Each row is a point on a tangle of strands that fork, close into loops and nearly touch. The rows are in no order.
In the rows, 128 means zero.
Points whose rows are less than 146 apart are linked; no others are. Some points are linked to none.
(563): [108 113 141 100 159 114 133 160 154 154 111 187  81 125 124 108 160 143
 122  98  72 199 102 104 165 147  96 153  93 140 157  96 146 181 135 101
 120 162 143]
(58): [ 98 153 157 133 123 148 140 123 107 145 148 128 142  97  81 106 136 158
  64 186 108 110 113 158 129 105 158 141 191 103 129  69 143 148 128 137
 111 116  81]
(448): [ 98 162 127 126 109 107 132 170 141 124 116 174 186  93 111 105 138  91
 125  95 215  79 182 131  90 103 129  98 138 120 153 181  73 104  82 113
 157 145 132]
(1023): [184 104 117  79  86 128 107 112 150 109 186 131 131 140 121 167 145  85
 161 116 173 137  95 151 107 128 142 129  67 119  75 181 109 173 170 120
  91 126 135]
(464): [129 129 158  98 139 139 125 127 143 126 116 135  95 125 102 142  85 151
 146 104 142 153 119 140 131 138  86 131 129  80 161 135  92 103 149 119
 113 136 135]
(150): [127  95 107 119 124 120  74 152 106 156 115  77 112 166 188 180  89  77
 196  95 147 159 119 126 173 194 109 138  76 145 110 132 107  99 141 139
 133  97 200]
(142): [123 153  89 140 131  76  90 127 126  88 109  76 161 124 136 127 101 171
 184  96 198 137 147 126  70 171 141 102 126 116 131  97 128 102 141 120
 115  82 146]
(230): [109 217 130  69 122 139 135  86 178 109 203 136 149 104 104 129 152 146
  86 147 128 161  72 161  82 135 136 103 175  71  87  92 135 182 123 113
 116 145 111]
(1512): [148 181  86 116 138  85 158  94 206 148 148  72  81 177 144 110 117 183
 184 133  56 161 122 105 111 174 147 113 144 102 136 133 120 142 121 113
 130 121 141]
(281): [122 134 111 122 131 154 153 116 133 137 141 160  90 137 123  82 158  96
  89 166 111 114 121  95 170  96 173 159 154 158 110 169 157 109  97 114
 168 155 123]
(497): [168 103  99  49 120  91 105 141 173 139 155 119 108 140 131 126 123 121
 146 101 118 166 129 146 114 153 120 132 100 117 129 118 122 140 163  79
 109 146 143]
(1058): [155 132  94  91 157 141 121 146 191 186 170 136 100 143 143  70 177 120
 125  98  45 188 106  81 140 136 146 152 117 161 148 128 160 164 136 109
 152 153 175]
(1250): [104 159 187 120  90 148 124 126 129 155 162 157 122 111  63 105 141 169
  82 153 120 144  82 173 107  97 108 163 156  84 119  63 141 173 150 112
  94 129  95]
(329): [106 140  91 179 156  94 111 173 137  88  94  88 183 123 133 134 114 181
 157  90 184 135 177  94  54 145 114  91 130 155 159 101 136  89 134 114
 127 128 135]
(572): [170  98  87  65 169  92 122 172 155 164 143 108 122 146 163 170 166  67
 180  34 114 172 119 126 137 169 121 135  17 166 139 150 123 199 163  94
 113  96 170]
(1477): [ 88 119 150 133 173 151 125 125  89 135  84  60 138 102 150 176 153 177
  75 171  95 110 139 124 143 116 150 127 155 150 180  57 136  78 148 143
  62 102  99]
(1467): [134 109 204 124 112 179  89  97 113 141  99 123 149 117  97 162 115 185
 127 167  97 154 127 170 129  99  82 150  95  82 190 104  67 142 151 151
  92 118  86]
(1526): [148 113 122 149 136 129 107  82  93 120  86  68 137 136 122 160 115 173
 174 139 122 160 129 113 135 175 125 113 135  94 124 110 143  86 174 129
 105  81 133]
(495): [104  95 185 193 127 127 136 163  80 159 105 169 143  95  92 126 115  82
  99 108 141 137 166 124 145  79 131 132  91 171 150 166 150 138  78 150
 185 107 100]
(1096): [104 150 167  97  75 165 133  89 127 141 106 100 145  98 115 163 128 176
  98 192 117  98 112 131 131  94 121 104 135  72 158  51 133  83 131 122
  49 117  75]
(1531): [124 172 119  66 160 123 127 127 189 122 172 168 124  96 104  86 180 122
  87  99  81 183  80 121 117 136 150 117 163 128 106 113 156 203 123  96
 117 144 126]
(1461): [125 109  99 167 167 177 142  91 109 136 123  43 111 120 212 147 132 165
 125 162  78  58 169 135 155 100 140 151 187 139 119 125 134  58 134 155
 159 133 129]
(601): [130 172  86  81  76 104 138  85 169  68 168 144 143 127 108 105 147 106
 134 141 202  96 124 168 100 121 160 106 174 100  69 176  90 132  84 110
 151 133 127]
(1140): [122 187 100  42 117 133 135 118 226 115 119 129 143 141 113 105 140 153
 138 133  89 179  86 127  82 137 147 114 160  71 127 140  88 159  85 115
 115 174 139]
(1329): [124 133 118 120 137 145 117 153 143 169 162 148 112 139 136  41 180  81
  94  84  78 140 131  87 146 137 128 146 139 179 137 110 166 160 136 117
 151 165 188]
(37): [116 111 111 173 178 177 149 127  82 101 103  83 109 135 172 136 137 140
  90 187 103  31 164 108 156  76 151 132 182 177 131 120 166  91 133 143
 136 153 124]
(1204): [165 142 149  93 123 151 132  70  95 133 116  94 115 136 131 172 123 170
 154 172 101 136 110 117 164 141 131 128 122  75 131 117 112  56 141 140
  89  78 127]
(857): [ 98 127 163 135 110 166 128 124 112  86  82 103 150 106 126 170 140 183
  96 199 134  92 136 142 116  76 120 127 151  95 154  79 119  92 125 142
  73 141  63]
(624): [135 112 155 155 173 197 127 129  73 149 125 119  98 131 166 156 103 101
 110 150 112  76 141 127 200  83 131 152 130 154 135 147 128 117 112 148
 207 129 153]
(397): [132 142 137 131 119 127 160 126 163 140 118 205 129 123  89  99 150  76
 115 126 178 113 125 133 119  90 166 124 139 128  95 194 146 127  90  98
 168 136 126]
(154): [ 80 123 190 135 123 139 148 131 108 159 115 219  71 114  89 141 126  88
 104 117 141 154 110 166 157  99 114 167  80 146 111 165 108 181 109 126
 131 160 103]
(323): [103 104 127 173 127  74 134 176  99  89  83 112 177 122 132 138 125 136
 156  80 183 120 176 112  95 155  94 104 114 168 150 116 106  95 140 146
 135 116 143]
(890): [148 150  72 117 123  55 127 157 160 147 162 124 154 140 122  90 154 120
 175  87 118 165 115 106  96 183 178 125  78 126 134 128 144 162 143 118
 129  98 168]
(630): [166  87 137 109 126 104 137 118 121 155 163 150  92 127 139 158 137  52
 110  99 139 146 101 149 151 131 137 146  95 149  82 153 141 150 133 109
 140 144 122]
(117): [119 228 116  99 107 128 155  71 171 121 162 106 151 124 115 106 126 189
 114 149 120 136  87 159  87 138 160 102 200  74 111 127 101 134 104 136
 116 135 110]
(430): [ 98 147 133 125 134 115 129 165 144 115 116 153 144 117  96  82 129 146
 106 108 101 159 155 104 112 143 116 120 166 117 166  83 143 154 100 130
 174 143 118]
(1327): [124 131  85 160 163 114 105 151 156 184 136  75 118 187 181 113 101 151
 158 119  72 134 149  65 116 190 145 125 147 134 175 113 131 105 132 136
 160 116 152]
(1133): [ 93 185 137 154 138 137 153 113 125  69 122  99 144  64 126  95 131 151
  72 179 115  91 144 114 126  83 181 123 209 132 119  96 185 102 112 127
 131 125 109]
(321): [132 120 127 145 162 119 111 131  99 115  79 107 110 129 122 159  92 170
 162 115 154 162 141 100 145 165 108 121 112 146 135  97 137  52 136 120
 103 116 126]
(541): [140 188 110  92 126 105 183  81 204 114 173  92  98 155 125 118 129 169
 155 150  70 140 106 131  87 147 157 104 183  82  94 130 117 157 125 130
  90 144 104]
(1424): [150  82 164 114 100 178 112  97  86 154 151 100  88 132 128 170  96 133
 120 180 111 127  83 157 191 109 106 151 124 101  90 134 108 100 175 132
 113 116 134]
(1324): [169 161  56  67 103  60 136 155 186 138 154 104 145 160 153 125 169 107
 217  76 140 156 127  98  94 189 148 101  78 125 131 160  95 139 151 102
 103  87 159]
(308): [ 62 200 131 103 127 132 130 153 181 107 134 171 138 100 118  58 144 107
  78 118 114 139 131 109 115 105 178 117 215 118 112 128 158 141  74 118
 156 171 143]
(511): [127  70 124 126 122 123 147 135  92 129 147 111  77 144 157 180 106  64
 107 106 134 163  85 141 180 141 120 148  78 152  66 154 127 102 154 133
 132 128 154]
(12): [124 151 142 108 153 155 153 103 136 116  90 125 157 130  93 134  86 165
 123 148 118 121 137 132  93 117 103 112 168  85 158 120 104 102 125 132
 107 151 102]
(785): [139 140  94  86 164 130 131 121 177 161 126 137 110 148 140 100 155 155
 137 129  66 192 110 100 140 165 116 137 113 143 149 100 120 138 121 108
 130 157 150]
(1093): [144 144 107 118 120 123 111  98 137 142 149  66  97 169 143 131 104 171
 139 168  71 141  99 120 135 189 124 100 150 106 127  56 126 130 159 150
 108 110 109]
(1361): [115  85 174 203 184 163 124 136  95 146  89 144 130  86 136 160 105 112
  96 136 135 106 177 145 140  47 117 163 131 173 152 139 152 107 118 134
 133 158  71]
(1293): [151 168  68 143 142 106 118 105 151 186 140  57  87 200 190 114 107 177
 196 123  73 150 145  89 125 197 136 122 131 140 157 114 105 136 133 121
 149  82 153]
(251): [112 147 211 115  84 152 119  95 101 113 104 157 133  67 109 155 148 160
  85 160 134 106 101 156 145  99 138 146 116  81 122  47 141 116 121 111
  79 119  95]
(1482): [124  98 147 154 119 180 126  89  75 134 118 136 128 116 128 169 128 135
  65 204 110  55 110 164 149  83 125 134 151 138 112  94 161 129 132 149
  88 116  73]
(551): [124  98 142 145 147  80 102 181 117 176  96 136 139 159 138 126  86 128
 152  66 119 161 155 108 130 172  88 138  70 140 155 110 122 140 131 130
 127 105 162]
(1066): [114 113 164 187 137 195 153 116  66 124  97 133  91 105 132 179 103  76
  87 208 138  86 126 158 192  71 131 157 118 170 132 141 139 123 111 134
 173 115 112]
(1121): [103 116 172 202 118 142 139 148 111 111  83 190 120 106 102 146  92  57
 113 131 207 107 174 140 128  78 115 116 110 167 137 167 115 131  73 137
 187 133 106]
(650): [143 196  82 109 124  72 126 102 169  85 157  87 129 146 119 121 125 183
 168 115 168 156  90 129  81 174 147  78 171  92  88 122 147 146 145 116
 113 106 157]
(190): [132 138  71 178 140  87 110 132 113 131 131  77 142 168 207 102 142 124
 169  98 107  66 174  83 132 170 143 107 134 187 111 120 153 111 153 148
 156 113 163]
(141): [135  97 132 121 114 194 111  90 118  95 108  82 149 143 153 173 128 183
 126 200 116 105 139 119 112 106 118 134 160  85 158 117 102  77 145 138
  66 113  75]
(1394): [132 192 158  97 120 146 138  80 161  80 144 158 138 116  83 124 117 135
 113 160 196  92 103 151 102  98 161 111 177  69 100 174  94 126 100 111
 127 139 118]
(1422): [145 156  93 133 100  75 149 137 138 104 170 140 153 130 117  75 171  82
 156  97 145  84 106 112 116 168 168  91 111 159  80 135 161 158 131 162
 137 118 157]
(694): [107 139 180 166  97 178 127 105  82 137 113 137 152  83  94 137 145 156
  48 197 138  72 110 168 115  71 130 149 173 135 126  65 156 151 125 155
  79  91  67]
(1525): [ 76 200 143 131 149 157 163 137 180 154 139 154 135 100 117  62 126 138
  74 161 101 111 141  92 133  73 193 108 202 127 131 144 185 125  88 119
 150 173 139]
(374): [115  84 172 115 104 171 110 113  91 152 100 140  86 157 134 182  87 113
 136 125 114 152 127 172 178 107  59 166  86  95 153 140  68 156 142 144
 123 139 128]
(684): [120 129 129 139 135 161 183 121 127 131 125 146 105 112 107 122 149 104
  82 198 117 101 125 126 162  86 176 135 168 137 141 147 138  82  88 118
 140 139  78]
(1350): [136 116 176 126  95 117 111 102 100  89 117 182 118 101  92 152 102 120
 121  91 172 147 103 155 125 110 107 150  84 105 100 154 111 139 127 117
 112 115 126]
(83): [156  92 152  85 103 171 117  98  90 154 146 108  88 159 147 183  70  86
 127 118 133 122 103 172 177 113  58 159 108 119 101 159  86 113 150 144
 134 136 139]
(536): [103 156 158  93 160 162 133 135 167 150 148 203 108  78  63  71 184 111
  74 136 100 164  99 130 149 127 149 158 156 130 118 116 140 199 120 126
 141 142 105]
(1393): [116 163  94 151 110  86 107  93  97  46 133 102 172 113 138 123 130 176
 155 119 187 111 136 138  86 151 146  97 140  97  95 124 137 102 118 129
 146  90 150]
(153): [120 127 163 108 158 151 147 101 101 155  84 128 102 108 124 171 137 150
 116 152  88 139 120 115 191 125 132 130 123  92 158  90 129  96 129 127
  67  99 125]
(1136): [144 113  99  95 131  73 143 191 155 135 148 142 123 130 137  95 138  87
 158  72 154 101 141  91 140 146 154 103 116 140 146 176 119 105 139 105
 130 142 178]
(1392): [140 110 178 165 111 146 123  94  51  76  89 112 113  93 131 187  96 166
 113 173 144 108 104 146 164  96 105 152 105 139 118  95 153  91 148 132
  92  84 115]
(41): [116 108 147 140 138 149 124 158 120 156 114 180  98 140 129 117 129 127
 110  91  85 153 140 119 189 130 109 146 109 148 156 112 145 134 127 131
 146 164 151]
(1014): [136 160 113  98 141 114 127  87 152  84 127  89 126 149 129 123  88 177
 174 150 159 119 106 134  95 147 107  74 180  76 114 130 124  96 154 110
  89 111 130]
(916): [137 104 110 144 123 107  81 158 113 183 116 102 100 170 157 141  98 114
 154 106 113 185 109 110 154 194 113 128  78 157 126  98 135 141 153 122
 131  89 172]
(674): [139  92 128  98 129 149  79 123 144 185 159 130 107 154 146 142  89 141
 151 127  73 183 130 144 115 144  85 132  79  86 165 114  80 158 161 123
 139 121 108]
(121): [ 81 162 148 122 156 177 150 150 162 174 126 173 117  82  91  82 143 127
  57 171  99 113 128 127 159  89 181 132 173 136 139 114 137 114  90 121
 148 163  97]
(239): [116 133 165  87 122 117 134 130 168 149 149 172 126 124  81 115 144 164
  92 125 110 165  97 175 110 106 131 154 132  71 123 116 117 192 134  82
 121 155 111]
(1042): [108 105 150 143 155 101 118 149 102 152  98 142 157 144  99 126  90 146
 153  88 126 179 117 120  77 162  90 130  83 101 168 125 111 160 111 151
 139 112 139]
(657): [123 120 140 122 126 136 115 159 143 148 105 190 125 119  99  91 140 119
 111 134 102 137 137 112 140 118 119 141 113 128 172 137 128 162  96 122
 182 142 126]
(1414): [158 112 123 115  68 103 115 125 135 140 190 159 139 147 108 124 126 109
 126 130 157 143  84 159 109 141 112 127  95  97 113 151 108 151 153 123
 122 139 121]
(1129): [131  82  99 127  95 108 122 140  77 138 123  99  88 148 188 167  96  70
 161 107 141 125 128 149 179 142  92 142  77 162  95 154 109  78 129 147
 130 119 180]
(649): [121  93 126  81 153  84 104 187 123 171 142 139 114 139 190 177 156  51
 156  49 116 156 134 120 144 145  96 123  19 143 136 179  88 164 148 127
 112 116 169]
(525): [124 105 105 148 137  98 129 148 107 115 107 101 122 145 136 138 106 138
 181 123 172 128 143 126 126 170  79  91 138 151 147  97 104  67 141 143
 122 140 145]
(1128): [ 91 109 184 202 146 131 146 171  92 100  78 137 125 117 113 151 109 165
  92 111 144 119 154 134 117 103  83 140 158 158 141  66 157 146 132 144
 106 142 101]
(1138): [132 182  73 119 123  66 143 159 159 125 188 128 166 123 112  72 177 116
 155  77 131 135 132  93  95 171 183 107 143 144  92 116 163 174 128 132
 135 111 180]
(1431): [127  83 162 140 122 152  88 127  96 175 101 134 114 138 124 167  87 166
 155 127  80 163 137 150 128 117  49 154  82  92 182 142  45 155 142 144
 122 110 108]
(1207): [153 166 123  50 103 153 140  87 194 129 143 130 128 156  98 112 109 164
 153 153 108 170 110 147  77 112 102 128 147  67 139 144  94 142 120 101
 117 140 134]
(535): [140 113 161 146 109 146 126 146 126 161  89 176 131 107  77 121  88  87
 135 129 170 116 162 156 117  82 113 125 117 129 134 174  78 125 105 130
 158 139 113]
(939): [153  99 168 111 124 186 103  91 128 146  91 109 138 149 139 183  92 177
 141 182  97 134 131 139 125 121  83 146 135  65 165 104  86 115 156 124
  70 127  96]
(334): [156 145  89  81 131 113 152 138 196 126 172 165 138 141 117 108 169  97
 120 101 139 114 110 136  85 142 181 118 120 136  87 175 120 181 122  97
 130 152 131]
(212): [158 105 139 131  92 131 109 121 115 145 179 166 110 138 124 149 108  68
 118 165 163 100 109 172 134 106 120 135 107 122  81 166 138 125 137 133
 142 141  96]
(602): [ 91 131 149 131 140 126 151 163 152 151 122 237 102 126  80 101 151  85
  99 101 188 156 119 140 141 102 138 137 105 144 124 177 107 176  90  95
 167 168 122]
(68): [113 151 165 125 143 159 146 130 100 128  75 104 136  87 117 138 153 182
  93 132 104 114 119 117 172 136 139 126 130 137 171  75 143  64 130 148
  75  88 125]
(854): [140 165 112  67 100 126 114 100 193 100 108 119 125 149 111  97  69 174
 164 138 121 163 124 107  88 149  99 109 171  88 128 132  92 110 147 107
  83 131 145]
(1044): [136 114 138  84 129 112 109 143 175 124 132 187 102 112  82 136 171 117
 126  84 113 203  82 151 125 141  88 130  80 144 128 119 136 214 147  92
 106 169 133]
(735): [164  98  82 157 137 118  89 125  75 117 164  76 156 145 192 136 123  97
 141 138 141  79 163 140 129 134 145 141 124 141  98 163 123  89 138 155
 151 117 137]
(560): [107  92 182 179 131 148 137 109  65  80  64 137  97  73 121 170 112 149
 110 143 131  96 145 126 174  82 105 151 137 171 139 107 149  82 132 126
 115 123 126]
(195): [166 116  89 117 157 112 119 140 158 165 148  85 142 156 177  91 110 122
 167  94  98 125 171  78 135 174 144 130 113 122 165 165  91 120 115 136
 157 111 148]
(554): [ 74 114 148 183 103 135 137 207 122 157 109 153 173 132 121 101 140  85
 121  99 175  79 199  94 106  69 134 105 108 177 196 180 140 111  85 137
 185 180 119]
(1256): [107 102 135 138 123 132 121 191 116 178 127 175 110 129 140  85 152  60
  99  68  87 150 142 102 165 131  89 162  94 185 143 113 146 187 116 130
 153 146 166]
(280): [ 95 163 122 123 123 110 132 145  98  85 149 175 138 117  99 108 148 115
 118  76 204 134 134 132 106 148 109 114 130 119 108 127 134 112 100 116
 146 140 131]
(1238): [139 112 154 182 126 117 127 149  91 137 144 162 159  91 108 126 131  68
 115 104 163 130 148 115 140 123 162 150  84 177 111 168 144 108 105 155
 182  97 128]
(562): [143 106 143 142  97 101 112 141 108 142 138 129 159 143 120 158  93 120
 173 106 169 148  95 142  81 154  91 122  67  83 140 140 116 142 146 135
 113 104 122]
(1405): [ 90 137 198 124 112 136 154 113  86 115 114 172  94  94 103 153 138 133
  81 129 133 121  60 150 177 114 106 142  90 129 119  73 147 140 137 143
  75 117 122]
(1247): [107 113 152 193 129 158 157 119  93  87  80 165 103 102  86 162  85  87
  94 186 187  75 135 157 139  70 128 123 138 148 129 151 134 116  98 127
 148 135  83]
(1127): [149 124 121  89 111 133 168 139 166 144 119 178 137 139  93 121 135  72
 142 111 164 122 156 148 113  97 128 137 124 110 123 196  88 143 104 113
 159 140 134]
(915): [118 166 178  69  89 154 118  97 174 137 141 153 146 113  78 148 121 161
 130 148 134 191  91 172  90  81 103 118 135  41 131 133  88 162 126  97
 109 139  94]
(1445): [172 141  69  50 141  77 110 144 193 103 134 129 130 139 144 138 175 127
 176  83 138 198 123 114  97 173 137 113  81 132 114 136 106 166 155  63
  97 124 149]
(561): [150  95 101 178 122 122  94 111  79 131 147 122 173 103 130 125 109 116
 113 121 122 107 144 124 118 130 159 152  88 134 121 153 145 102 128 151
 160 102 124]
(767): [152 143  92 125 100 107 176 135 136 122 116 152 132 131 133  83 166  69
 140 131 160  81 147 111 138 113 164 132 137 144  92 222 137  82  90 114
 165 124 141]
(651): [120 126 122 153 179 152 143 107 126  96  73  57 174  91 129 171 171 192
 114 185  90 119 163 114 114 114 158 118 163 146 154  62 173  98 147 151
  77  96  97]
(220): [156 108 104 176 126 152 138  74  72 120 126  57 132 138 149 142 130 149
 120 166 103  91 111 138 126 138 129 128 143 151  97  95 165 109 170 204
 111  89 116]
(139): [145 126 143  61 109 148 127 114 167 109 145 155 105 162 106 165 154 142
 152 113 132 183  57 148 122 129 100 115  87 122 110 118 146 188 154  98
  80 154 131]
(459): [117  80 127 189 154 153 139 167  91 133  85  97 151 151 158 142 105 115
 123 128 130  93 179  97 149 103 102 125 135 193 155 125 151  99 121 136
 142 155 152]
(871): [183 112  80  86 165 113 129 134 126 155 167 112 121 163 168 147 175  53
 179  75 109 140 134 102 156 164 157 125  71 143 124 172 127 163 137 110
 134 122 180]
(88): [100 124 154 161 109 128 121 161 112  93 109 157 140 117  93 125 111 167
  96 114 151 133 133 129  96 137 120 129 149 120 144  74 149 161 114 125
 143 127 112]
(985): [160 136 138 102 104 143 141  90 150 131 138 118 117 145 109 126 129 142
 121 166 111 113  99 149 153 127 146 125 169  94 103 137 141 120 137 125
 133 135  99]
(827): [129 124 100 127 117  90 110 133 108 101 134 152 109 140 128 108 153  89
 132  88 143 152  97 125 128 179 105 145 108 137  86  77 175 163 157 130
 108 110 143]
(9): [149  94 121 124 125 133 113 108 122 163 128  91  96 149 180 141  88 132
 145 125 105 112 149 131 147 137 124 135 141 111 124 110 114  87 152 124
 151 123 150]
(794): [145 159 102 116 100 100 140 103 108  46 154 137 153 124 144 107 133 115
 148 143 204  81 138 126 101 131 150 106 139  98  86 165 119 115 100  94
 148 120 120]
(382): [160 162  74 119  86  55 138  95 163 114 182  80 127 147 139 101 117 147
 207 127 121 106 149 135  91 158 143  99 136  92  97 169 100 127 144 144
 121 114 125]
(224): [147  98  89 183 130 131 114  93 122 105 145  57 152 124 154 118 130 168
 152 169 113 101 149 153  96 135 110 137 162 156 108 110 138 105 149 168
 134 107 103]
(623): [131 133  87 186 131 116 124 154 110 124 106 108 174 158 156 107 149 123
 146 100 139 101 142  67 105 171 156 104  94 154 134 133 150 118 111 159
 144  98 158]
(1146): [149  88 105 156 175 146 106  83  70 111 115  48 127 129 201 155 112 137
 150 152 109  76 143 120 161 142 140 137 151 143  83 157 141  68 153 136
 163 108 136]
(263): [128 127  79 142 141 114 129 139 156 117  98  80 129 151 158 101  91 152
 187 128 130 111 182  97 108 143 115  81 158 156 158 130 113  58 150 137
 123 131 140]
(73): [140 117 100 121 138 103 102 158 141 157 143 105 183 135 142  97 117 129
 134 115 124 150 175 104  83 150 146 112 118  89 164 162 102 125 109 136
 158 124 119]
(603): [108 121 132 189 137 109 121 122  77  58 131 137 154  82 124 124 136 126
 103 157 188  91 133 136 101 111 134 125 156 150 117 136 166  97 124 141
 144 133  94]
(95): [138  89 139  88 130  95 120 140 144 132 138 153  89 142 105 149  97 131
 137  80 133 178 109 160 155 128 107 149 103 104 131 112  97 138 160  91
 127 153 139]
(504): [144 109 141 170 113 162 123  89  73  97 164 116 118 110 137 137 129 129
 118 194 109  80  79 151 132 124 129 120 156 133  98 105 164 126 147 158
  98 104  97]
(304): [111 119 101 167 151 143 115 138 134  99 122  95 166 117 145 105 128 160
 115 147 112 112 169 134 120 118 145 124 185 162 150  97 149 103 124 148
 137 145  98]
(216): [107 120 105 155 108 114 143 198 121 123 125 117 197 114 139 100 149  97
 119 108 192  84 183 101  89 100 144 112 129 153 178 176 119 103  97 126
 150 159 122]
(1432): [110  87 169 150 110  91 105 166 108 194 142 185 121 120 138 134 125  63
 123  77 118 156 151 156 145 122  89 158  34 152 130 174  96 150  95 141
 153 127 122]
(24): [167 144  85 140 102  58 143 107 152 124 172 102 132 146 140  90 157 112
 170 121 134  69 140 134 121 150 168 115 134 132  86 163 134 134 124 161
 139 118 132]
(1038): [120 107 187 125 127 158 174 126 107 146 110 192  83 104  80 154 124 117
  97 151 109 134  84 162 188  98 121 158 112 136 129 126 136 146 121 130
 104 131 117]
(1436): [180  81 101  90 155 105 127 148 137 146 171 130 112 135 172 151 178  26
 139  77 111 140 130 146 165 135 144 138  71 182  81 169 141 186 152 117
 152 138 168]
(201): [122 162 158 114 119 181 143  74 120  82 116 128 145 109  85 152 105 164
 114 187 186  78 122 158  95  82 102  96 172  81 141 145 101  98 115 132
 116 131  95]
(1216): [ 81  77 140 204 135 148 137 188  98 126  93 137 177 136 144 129 145 109
 106 104 154 101 189 102 106  69 110 143 110 208 163 143 147 129 112 147
 162 172 134]
(845): [ 80  80 171 201 160 139 118 174  78 125  80 119 102 147 153 142 101 148
 108 102 103 118 159 112 167 116  96 153 129 195 139  82 158 142 146 157
 133 150 129]
(164): [132 131  76 133  91 120 153 133 128 120 131 125 125 160 168  86 149 111
 130 147 108  96 156 107 154 120 153 142 164 156 105 163 151  91 105 122
 155 143 133]
(897): [ 88 197 119  91 147 127 125 110 177  98 172 150 137  95 113  77 160 134
  73 114 124 157 112 121 106 141 155 125 198  95 105 109 138 184  94 119
 136 163 137]
(1080): [135 104 116 112 138 153  80 121 129 174 137  83 104 176 164 156  91 179
 154 158  71 156  88 126 120 166  94 133 138  97 173  71 118 157 154 130
 127 109 117]
(307): [102 115 155 150 165 154 133 130 114  97  77 142 105 103 137 122 123 162
  77 150 107 113 147  90 171 119 135 150 142 155 143  98 157  80 111 131
 107 140 142]
(479): [181 130 102  90 118 115 126 132 169  86 173 155 144 111 100 147 186  89
 141  98 188 146  91 167  99 117 162 131  87 144  74 171 120 176 140 102
 123 146 129]
(804): [143 134 101 162 129  98 157 152  82  95 144 124 146 113 144  88 156  88
 120  83 148 111 132  85 130 144 150 113 128 157 109 129 160 127  96 156
 145 108 169]
(394): [130 146 105 137 138 105 123 137 142 127 145  95 121 173 136  87 116 164
 133 135  99 133 102  79 138 188 156 109 160 136 117  79 156 165 155 152
 117  96 154]
(594): [127 118  92 176 153 122 157 121 160 104 117  90 185 143 152  99 127 156
 159 133 120 102 181  90 103 122 126 109 184 158 162 168 122  82 118 164
 146 156 132]

A piece is two or more points that can be reached from each other along the links. Count, over all rows, the pieces, the separate loops (a circle has one, a figure eight two, a Y none), the forks (points with three links) and the tips (points with one).
pieces | 4
loops | 2
forks | 12
tips | 16

A fork is a point with three links, a tip a point with one. Leave the first point through the second and follow the links. Name the first fork or tip that comes.
(915); (239) | (525)
(263); (594) | (1207)
(397); (602) | (1431)
(794); (601) | (1422)
(657); (430) | (448)
